Points, in no order, along strands that fork, close into loops and pass close to each other.
(in the rows, 128 means zero)
Points whose rows are less than 126 apart are linked; no others are. Some points are linked to none.
J_974: [147 128 148 115 154 110 132 137  86 123 171  87 112 171 159 203  92 149
 139 143 121 160 131 166 140]
J_55: [ 66 116 119 111 165 133 166 143  79 110 149 114 123 155 134 136  63 116
 137 211 126 161 151 141 160]
J_733: [106 114 150 111 107 165 128 138 175  82 141 160 107 126 146 118 148 122
 135 110 142 124 139 147 163]
J_33: [146 155 127  88 126 134 117 116 122 169 138 109 120 120 145 110 152  75
 133  78 116  91 168 139 138]
J_145: [109 133 116 108 170 158 131 165  84 115 147 169 139 167 136 121 129 161
 133  91  86 133 124  91 170]
J_834: [124 171  90  92  93 178 127 116 159 118  79 144 176  91 118 143 198 140
 112 169  96 137 112 108 141]
J_415: [157 118 133 140 117  63 134 140 164 107  94 125 108  86 160 107  90 178
 161  95 155 173 103 100 128]
J_474: [156 159 110 124 161 169 153  90 103 198 136  96 156 174 137 206 103  50
 122 146  73  76 127 177 150]
J_507: [118 156 122 153  84 105 143 164 155  50 100 108 111 122 132 134 177 143
 126 164 159 181  77  91 112]
J_98: [110 103 147 134 121 182 131 100 110  75 127 168 116 120 119 197 159 145
 128 184 127 140 138 113 134]
J_905: [161 173  97 127 145 107 139  97  89 171 175  72 133 166 151 213 120  79
 109 123  94 117 121 182 150]
J_562: [154 132 149  64 156 148 125 122 128 138 171 125 149 176 146 166 120  96
 123 127 116 113 183 171 149]
J_837: [163  88 106 155  93  59 173  78 107 147 125  74 103 107 152 104 132  90
 109  67 155  78 115 176 106]
J_338: [162 149 126 153 163  74 127 142  86 136 159  61  81 141 131 129 131 123
 153  72 121 126 128 147 157]
J_859: [111 131 117 125 130 160 121 152 159 129  76 143 156 141 104 159 123 141
 165 187 114 175 144 125 142]
J_427: [ 95 137 140 173 128 170 111 150 161 133 125 161 100 105  90  83 139 125
 128  93 118 114  92 115 115]
J_590: [111 141 148 107 109 177  90 140 103 148 144  87 111 153 134 167 111 105
 109 173 117 139 140 191 119]
J_332: [117 158  99 152  78  80 101  98 113 175 102  70 111 111 146 120 122 123
 115 132 137 100 131 126 109]
J_744: [ 85  82 132 139  99 165 114 136 192  94 140 172 131 133 125  80 148 153
 121 156 131 151 126 111 149]
J_582: [111 123 152 157 136 151 148 125 118 135 165 174 150 112  77 148 126 163
 109 142 120 172  90 129  84]
J_396: [139 175 163  93 133 109 142 122 125 170 136 156 192 150 148 149  98 144
 127 111 114 109 132  97 158]
J_385: [130 169 150  79 135 190  97 123 115 167 130 186 166 121 107 133 105 165
 134 168 110  82 146 113 145]
J_322: [149 122 128 123 135 123 179 117 142 124 105 121 166 126 157 183 121  83
 134 102 116 151 130 155 137]
J_66: [ 80 171 163 136 133 120 173 120 196 127  87 173 194  80  93 114 138  75
 145 125 155 164 112  93 116]
J_801: [ 95 104 115 122 135 196 149  99  95 110 111 130 139 117 119 177 140 102
 119 175 103 116 155 156 149]
J_617: [ 69  77 122 125 175 150 143 111 145  93 139 153 146 146 100 113 146 138
 144 169 106 147 158 161 175]
J_190: [171 169 114 108 150 136 142 137 105 156  94 132 125 111 146 153 111 128
 172 101  94 130 124  85 130]
J_665: [111  74 120 185  88 112 107 137 144  90 153 136 127 157 109  55 189 171
  85 136 148 129  70 144 126]
J_619: [139 103 149 172 126  88 141 132 105 151 162 137 114 112 127 103 139 174
 115  63 121  85  81 131 107]
J_457: [110  91 141 138  91 141  87 115 125  93 145 165 123 118 129 148 134 170
 101 164 163 118 135 119  97]
J_534: [165 129 119 103  96 144  86  98  95 157 147  68  90 170 152 176 119  87
 104 140 122 102 169 179 101]
J_63: [132 155 117  86 101 186 110 117 141 147 112 132 161 117 123 122 163 108
 115 116 111 118 138 138 139]
J_122: [143  73 147 169  91 102  90 162 130 105 115 115  97 166 127  54 166 143
  99  75 153 111  88 137 116]
J_173: [128 129 163  92 152 154  99 175 112 131 136 137 111 200 169 138  81 134
 145 145 109 141 160 112 168]
J_561: [138 165  95 133 116  56 178 152 159 103  76  88 117  65 140  86 121 136
 145 113 159 171  99 110 117]
J_110: [139 179 132  96 107  88  99 125 188 165  81 119 179  84 144 100 144 132
 107 107 129 154 116 102 112]
J_517: [170 117 114 103 119 100 160 107 130 125 153  92 124 109 141 159 136 101
 132 114 148 131 148 202 124]
J_935: [179 149 118  63 166 128 140 115 104 140 173  84 100 155 151 135 139  87
 155 111 120  98 183 156 167]
J_476: [ 86 149 139 106 142 186 119 187 106 127 124 150 167 188 154 137  82 151
 125 185  99 148 133  97 166]
J_20: [ 53  84 143 116 188 185 151 129  96  90 158 148 111 144 117 123 111 124
  96 238 131 153 141 133 131]
J_276: [ 92 127 141 156  79 118  87  99 123 138 122 127 110 119 156 136 136 148
 108 123 135  95 132 108 119]
J_887: [145 134 101 102 116 116 130  98 158 164 104 110 140 116 113 126 122  57
 147 100 148 110 187 139  99]
J_461: [108 181 139  97 136 141 146 108 102 169 119 171 186 131 127 182  86 125
 151 169 115  82 141 114 146]
J_4: [204 108 129 159 119  84 121 161 111 105 100 113  85 105 153 110 117 173
 160  68 138 134 102 101 117]
J_206: [125  95 148 178 112 125 143 159 128 129 119 107  86 118 122 132 119 142
 138 113 124 159 111 142 108]
J_131: [100 145 155 159 142 142 138 162 101 125 193 159 110 117  99  94 131 148
 113  74 113 108  75 112 124]
J_770: [114 166 109 158 122  95 169 115 152 122  73  92 139  72 123 127 124 166
 143 180 138 195 101 100 120]
J_41: [124 123 112 134 166 183 125 153 100 140 105 183 156 157 114 147 123 143
 148 118  75 120 138  50 136]
J_853: [ 92  51 104 149 149 151 138 148  95  82 122 128  71 140 118 126 117 105
 144 165 130 128 170 118 124]
J_345: [144 121 102 150  88  67 110 142 108 111 119 147 101  91 106  56 149 176
 133 111 175  86  90 112 130]
J_814: [128 135 136 169 129  93 190 118 172 114  94 137 158  68 122  68 163 137
 110  90 134 170  82  90  80]
J_472: [122 150  86 104 162 189 146 118  80 156 118 112 138 127 121 160 109  59
 143 157  83  87 148 160 169]
J_399: [171 182 100 134  99  86 124 102 117 168 108  45  82 117 189 166  91  84
 132 125 125 107 136 138 118]
J_299: [140 132 131 106 147 146  63 135 131 129 166 174 129 137  89  98 129 150
 125 114 147 105 148 105 115]
J_660: [ 90  82 105 113 146 107 161 105 124  96 173 112 133 136 123  97 124 129
 109 159 144 123 168 168 162]
J_758: [101  97 153  95 175 163  87  95 138 113 144 174 144 155 111 137 147 133
 131 145 111 109 184 137 186]
J_447: [141 125 124 145 109 102  47 132 133 119 155 141  94 141 109  57 134 184
 126 113 159  78 128 126 133]
J_706: [ 58 116 129 136 129 171 135 163  83 138 133 123 122 170 143 129  78 100
 110 177 110 137 138 103 127]
J_256: [ 76  87 109 166 113 134 123 151 184  71 173 162 137 147 104  52 187 149
  98 175 143 149  95  96 116]
J_581: [155 104 177  56 155 174 113 121 140 154 158 169 199 169 113 143 114 130
 112 153 128 115 155 187 141]
J_646: [183 127  96 135  96  90 165  69 128 158 162  68  85 109 151 159 118  76
  91 120 145  87 133 202 111]
J_237: [167 150  97 138 142 100 120 148  75 124 116 105  85 109 121 127 139 141
 149  66 123 118 130 102 117]
J_903: [143 153 129  95 130 184 113 135 172 134  65 180 205 135  91 141 162 142
 152 183 120 128 114 121 151]
J_440: [119 107 165  93 176 172  90 159 138 144 150 192 199 207  98 123 102 154
  96 168 126 133 144 127 114]
J_306: [199 112 138 104 118  96 117 115 101 163 172  60  89 186 184 139 135 111
 105 104 123  94 166 158  95]
J_913: [154 155 101 125 118  92  95 120 143 150 109 139 172  91  86  87 165 165
 114 112 138 127 129 101  85]
J_301: [124 129 136 155 117  78 144 106 169 132  93 127 131  68 100 101 145  90
 136  84 165 131 101 124  89]
J_235: [ 88 172 158 139 150 126 132 111 229 114  85 181 149  55 106  93 134 128
 147 118 143 145  79  41 125]
J_491: [162 151 114 131 177  79 127 133  70 156 186  52  95 174 131 187 114 127
 151 105  96 130 130 190 123]
J_260: [137  57 135 156 109 130 112 146 100  94 114 110  50 132 113 114 111 127
 150 115 169 116 145 144  99]
J_863: [102 108 164 113 135 153  75 124 192 130 114 142 130 142 116 124 136 129
 164 126 126 126 182 135 175]
J_638: [148 127 159  92 146 176  61 126 156 145 135 212 188 161  94 125 111 154
 130 145 140 101 160  99 117]
J_964: [ 94 131 120 111 135  90 167 110 122 130 169 106 128 139 145 143  77  90
 131 170 164 142 171 163 157]
J_763: [199  97 145  78  97 114 100 151 113 137 166 116  96 155 159 137 106 143
 127 106 155 125 162 157  97]
J_74: [144 105 113 187 115  49 162  69 119 115  83  75 119  89 162 113 154 119
 105  74 137 105  79 138 142]
J_324: [170  88 163 117  99 138  90 150 121  91 149 166 104 154 145 141 111 147
 118 100 161 124 136 114  73]
J_15: [ 99 111 115 158 132 132 123 161 142 100 113 107 114 125  89 120 109 153
 161 157 139 191 126 145 132]
J_270: [ 81  46 134 128 166 166 149 140 107  81 171 152 100 133 105 100 112 131
 102 171 134 145 137 147  90]
J_213: [141 123  92 149 114  84 153 108 132 108 121 180 177  82  98  94 185 154
 116 115 136 137 107  78  84]
J_565: [137 181  96 111 121 117 120  90 132 182 116  75 100 135 147 151  87  80
 156 153 128 105 170 140 168]
J_225: [126  92  78 176  90  81 145 112 124  90 115 146 114  84  85  64 184 165
 127 139 170 125  96 101  92]
J_370: [129 116 149 200 135  63 165 133 151 135 119 117 121  81 128  85 141 162
 108  59 118 137  47 116 104]
J_930: [148 124 112 154 139 149 123 159 120 128  77 142 134 134 145 152 123 153
 145  88  79 164 111  63 116]
J_540: [123 166 120 160  92  84 150 155 104 101  98  72 128 112 154 143 167 123
 105 115 139 174  63 100 105]
J_629: [ 93 166 123 125 123 126 151 109 167 151  87 138 157  95  99 125 144  42
 148  96 148 124 133 120 109]
J_454: [134 128 103 158 117 100 176 100 134 123  96  86 126  96 171 155 136  91
 108 103 115 147  87 132 119]
J_262: [ 86 178 147 158 114 152 123 144 192 136 109 154 118  59 124  81 144 135
 116 104 110 140  66  81 141]
J_466: [137 125 141 111 129 165 147 157  77 109 150 108  90 136 136 168  91 129
 125 138 113 135 142 190 141]
J_349: [157 154 178  97 146 134  98 138 130 163 153 155 130 166 163 157  85 161
 160 106 119 115 162  89 159]

A tip is a point with one link. Name the tips that can be reached along the links from each point below, in the order of the rows.
J_466: J_145, J_770, J_565
J_427: J_122, J_110
J_322: J_507

How many points has the smallest loop of links through each point below? Write 0 if it is on no loop.
J_629: 10
J_887: 15
J_206: 24
J_454: 6
J_763: 14

Name the points in between on the shortest way along the links from the first point to the second, in order.
J_256, J_262: J_744, J_733, J_863, J_758, J_617, J_660, J_964, J_55, J_20, J_270, J_853, J_260, J_206, J_15, J_859, J_903, J_834, J_63, J_33, J_887, J_629, J_66, J_235
J_491, J_399: J_905, J_474, J_472, J_801, J_98, J_457, J_276, J_332
J_913, J_665: J_213, J_225, J_345, J_447, J_299, J_638, J_385, J_461, J_396, J_349, J_173, J_476, J_706, J_55, J_964, J_660, J_617, J_758, J_863, J_733, J_744, J_256
J_565, J_466: J_399, J_332, J_276, J_457, J_324, J_763, J_306, J_534, J_590
J_561, J_801: J_415, J_4, J_237, J_338, J_491, J_905, J_474, J_472
